The views of a scene show one set of named points, each view turned or mirrored, and shifted as a whole, with a little noise and some points left out.

Scene 1
View 1
z_995: [ -8   2  13 -10 -10 -11  -1   7   8   2  -3   9   4   4   2   5  -3   0
  14   1]
z_652: [ -4   1  -3  -1 -17  -7 -10   6   2 -14  -7   9  13   6   5  13  -4   4
   8  -9]
z_754: [-10   2   5   1 -12 -12 -10  11  -8 -10  -5  -1   4   2   9  14  -9  -1
  21  -2]
z_221: [ -3   7   4   4 -14  -3 -11  10  -5 -10  -6  13   8   6   5  11  -7  -2
   6 -11]
z_173: [ -8   3  14  -7 -13  -6  -3   8   6   0   0  10   6   4   8   8  -2   2
   8  -3]
z_63: [ -6   3 -10  -2 -13  -7 -16   5  -9 -15 -18   6  16  -1  13  18  -5   8
  21 -10]
z_640: [ -5   1   7 -14 -11  -7  -3   4  11   0  -8  13  10   4   2   5   0   4
  11  -2]
z_56: [ -4  -2  11 -12 -12  -9  -1   7  17   0   0  13   9   9  -2   5   2   4
   5   1]
z_841: [  0  -3  -3  -4 -13  -6 -12  12   7 -12  -6  14  18  10   0  16   3  11
   4  -7]
z_431: [-10   1  12 -20 -13 -12   7  -6  19   7  -6  12   3   1   1  -5  -3  -1
  15   2]
z_829: [ -6  -3  -3 -13 -18  -9  -2  -3  15  -8  -9  11  13   5   2   5  -1   5
  10  -5]
z_900: [  0   2  -1   5 -15  -8 -12  14  -2 -15  -5  11  10  11  -4  11  -6  -3
   4  -9]
z_407: [ -1  15  17   1   4  -3 -15  24 -16   4  -9  15   4   5   4  13  -3   1
  16  -3]
z_346: [ -1   4   6  -4  -5  -6 -14  18  -4  -3  -7  12  12   6   4  16   1   7
  13  -3]
z_743: [ -2  -6   3  -5  -8 -16 -10  19   3  -8  -4   4  11   9  -4  15  -1   5
  16   4]
z_468: [ -1  -2   6   0  -5 -15 -13  25  -4  -7  -5   5   9  10  -6  15  -2   2
  16   4]
View 2
z_468: [  9   2  12 -12   2   7  -9  -4  -9  -1   8  10  -1   1 -11  -2   7   9
  13   3]
z_173: [ 10 -12  -3  -5   4   8  -1  -5 -20   3  11   1  -6   5 -10  -7  12   1
  -5   7]
z_995: [  7 -12  -3  -5   3   7  -1  -7 -22  -5  12   5  -7   7  -9  -3   7   5
  -5   4]
z_63: [  5  -6  12 -14  13  14  15   8 -14  14  16  -8  -1   6  -1  -2  18  13
  18   6]
z_841: [  9  -7   9  -7  19  23  -3  -7 -13   8  10   2   4  -3  -8 -10  12   8
   7   2]
z_431: [  2 -20 -12   0   8  10   4 -13 -31 -12  14   3 -10  13  -7  -1   3   8
 -16   1]
z_900: [ 10 -11  15 -12  10  17   0   0 -12   4   3   3   2  -7  -6  -8   2  -1
   8   6]
z_221: [ 13 -11  10 -12   4  15   4   5 -14   9   7  -4  -1  -6  -5  -5   8  -2
   4   9]
z_754: [  7  -8   8 -15   1   0   5   4 -14   4   9   2  -5   9  -5  -5  11   4
  12  11]
z_407: [ 19   6   6 -11 -13   6  -6   7 -14   6  13  -6  -8  -8 -11   8  14   6
   2   3]
z_829: [  1 -20  -2  -3  22  20   9 -10 -24   1  15   1  -2  10  -4  -9   9   8
  -3   3]
z_743: [  6  -2   9 -10   9   9  -7  -8 -12  -3  10  11   0   5  -9  -5   8  10
  11   3]
z_652: [  7 -13   9 -10  15  17   5   0 -15   8   9   0   2   1  -5 -10  10   3
   8   7]
z_640: [  6 -12  -3  -4  11  15   1  -9 -22  -1  14   1  -4   5  -8  -5  10   8
  -5   2]
z_346: [ 12   0   6  -8   4  12  -5  -1 -13   8  13   0  -1  -2 -10  -2  16   8
   7   3]
View 3
z_640: [ -3  -7  10  -9 -10   4   0   4   4   2   7  -3   5 -18  -1  12  -7 -17
  10   2]
z_407: [ -2   6   3 -11   8  -3 -11  -8  11  -2  11 -13   2  -7  10  -5 -14  -6
  -1   7]
z_468: [ 11  -5  -5  -5  -4  -8   3  -5   6   6   6  -3   0  -5   2  -8  -5 -11
   6   3]
z_841: [ 11  -7   2 -12 -21   8   0 -11   6   6   3   2   1 -14  -4   5  -3 -10
   7   0]
z_221: [  2   4   1 -16 -10   3   1 -11   9  -5   7   2   7 -16   5   5  -3  -4
  -3   4]
z_754: [  9  10  -1  -9  -4 -12   1   2  16  -4   8  -1   9 -13   2   3   0  -8
   3   2]
z_995: [ -5  -5   8  -5  -3  -3   1   8   2   0   9  -3   7 -17   1   8  -5 -17
   8   2]
z_173: [ -4  -2   9  -8  -6   1  -5   3   2  -2  10  -1   9 -19  -1   7  -2 -11
   4   0]
z_56: [ -5 -14   9  -5 -10   5   1   4  -5   3   8   0   7 -19  -3   8  -3 -17
   9   0]
z_431: [-14 -10  15  -3  -5   1   5  19   0  -1   7  -3  10 -24   0  20  -7 -24
  13   3]
z_900: [  7  -2  -5 -14 -15   3  11 -12   6  -1   4   5   5 -13   4   1  -1  -6
  -2   4]
z_63: [ 17  13   2 -18 -17  -3  -3  -7  28   0   2  -3   3 -14   0  12  -6  -8
   8   5]
z_652: [  8   1   1 -14 -18   3   3  -6  11  -1   4   4   6 -16  -1   9   0  -9
   4   1]
z_743: [ 15  -7  -4  -3 -11  -8   6  -2   6   8   4   0   1  -8  -3  -3  -1 -14
  11   0]
z_829: [  1  -6   9 -11 -21   6   6   4   8   1   2   3   7 -22  -4  19  -2 -18
  12   2]
View 4
z_173: [ 1  9 -7 -2 -1  8  3 -3  6  5  6 -3  8 -5  6  8 -1  4 15 -1]
z_841: [  3  -2  -7 -14  11   5  -6  -1   4  -4   6  -8   5 -12 -10   6   1   1
  24  -1]
z_829: [  1   4 -11  -9  -2   9 -15  -7   7   6   1   3  -1  -6  -4   5   0  -2
  20   6]
z_743: [  6   0 -10  -1  15  -2   0  -4   0  -7   5  -2   4  -6  -5   6  -7  -6
  18  -6]
z_900: [ -2  -7  -6  -7   8   0  -4  -3   8 -11   1 -16   7 -12   0   7   6  -2
  15   5]
z_346: [ 3 -1  3 -6 13  1  4  3  0 -3  7 -5  5 -8  0  9  2  4 20 -9]
z_63: [  0  -8  15  -7   4   5 -14   2  -5  -6  -2  -3  -9 -13   1  18   2  -6
  21  -4]
z_468: [  5  -3  -6   1  18  -7   6  -1   0 -11   4  -6   7  -6   0   6  -3  -5
  15  -9]
z_407: [  1  -4  13   0  13  -6  16   7   1  -2   5  -5  11  -2  14   8   9   9
  13 -13]
z_221: [ -3  -4   2  -6   3   5  -1   0   6  -6   2 -14   7 -11   7  11   8   2
  15   3]
z_56: [  4  10 -19  -6   3   6   0  -5   9   8   7   1  10  -3  -2   0  -3   4
  18   2]
z_652: [ -1  -2  -3  -8   3   6  -8  -2   4  -6   2 -10   2 -13  -2  11   2  -3
  19   3]
z_640: [ 3  7 -8 -6  2  5 -4 -3  7  9  4  4  4 -2  1  3  0  3 19  0]
View 5
z_900: [  0  -3 -13  -5  -6   2   6  -6   0  10  -8   2  -5  -6  -1   0 -12   7
  -4  -3]
z_754: [ 13 -10  -2   2  -2  -2  -2  -3   1  10  -2 -12  10  -7  -5   5  -4   6
   0  -1]
z_640: [ -3   8 -20   3   4   6  -4  -6   8   8   0 -19   6  -4   2   4  -4   9
  -3 -11]
z_652: [  7  -1 -16  -3   2   4   5  -8   0   8  -5  -3   4  -7   1   0  -9   6
  -2  -9]
z_468: [  0  -5  -7   9 -11   6  -4   3   0  17  -5  -2   2  -7  -5   3   2   8
  -3   4]
z_221: [  6  -4 -13  -5  -1  -3   1 -12   3   9  -4  -5  -5 -10   0   5 -12   5
  -4  -2]
z_995: [ -4   5 -11   4   1   4  -4  -2   8   9   0 -25   6  -2  -1   6  -3  10
  -3  -6]
z_743: [  0  -1 -12   8  -6  10  -1   5   1  15  -4  -5   7  -5  -3   0   2  10
  -1  -3]
z_56: [-10  11 -19   2   3   9   1   0   9  12   0 -22   0  -4   1   2  -4  13
  -3  -9]
z_63: [ 22  -8 -17   2   4  -2  -5 -15  -2   4  -4   4  15  -8   1   3  -6   0
  -1  -8]
z_346: [  5  -1 -17   8  -1   3  -8  -8   3  15  -2  -4   0 -13  -1   5   0   5
  -2   0]
z_431: [-10  14 -14   1   5   5  -4  -3  14   1   3 -39  12   6   2   7  -6  13
  -5 -15]
z_407: [  3  -5 -10  11  -8  -6 -19 -15   6  15   0  -9  -9 -15  -4  16   0   3
  -5  12]

Which points are out of place in each view (at most two, in the order of its rows)? Write - if all are in place.
view 1: -
view 2: z_829
view 3: z_407, z_743
view 4: -
view 5: -
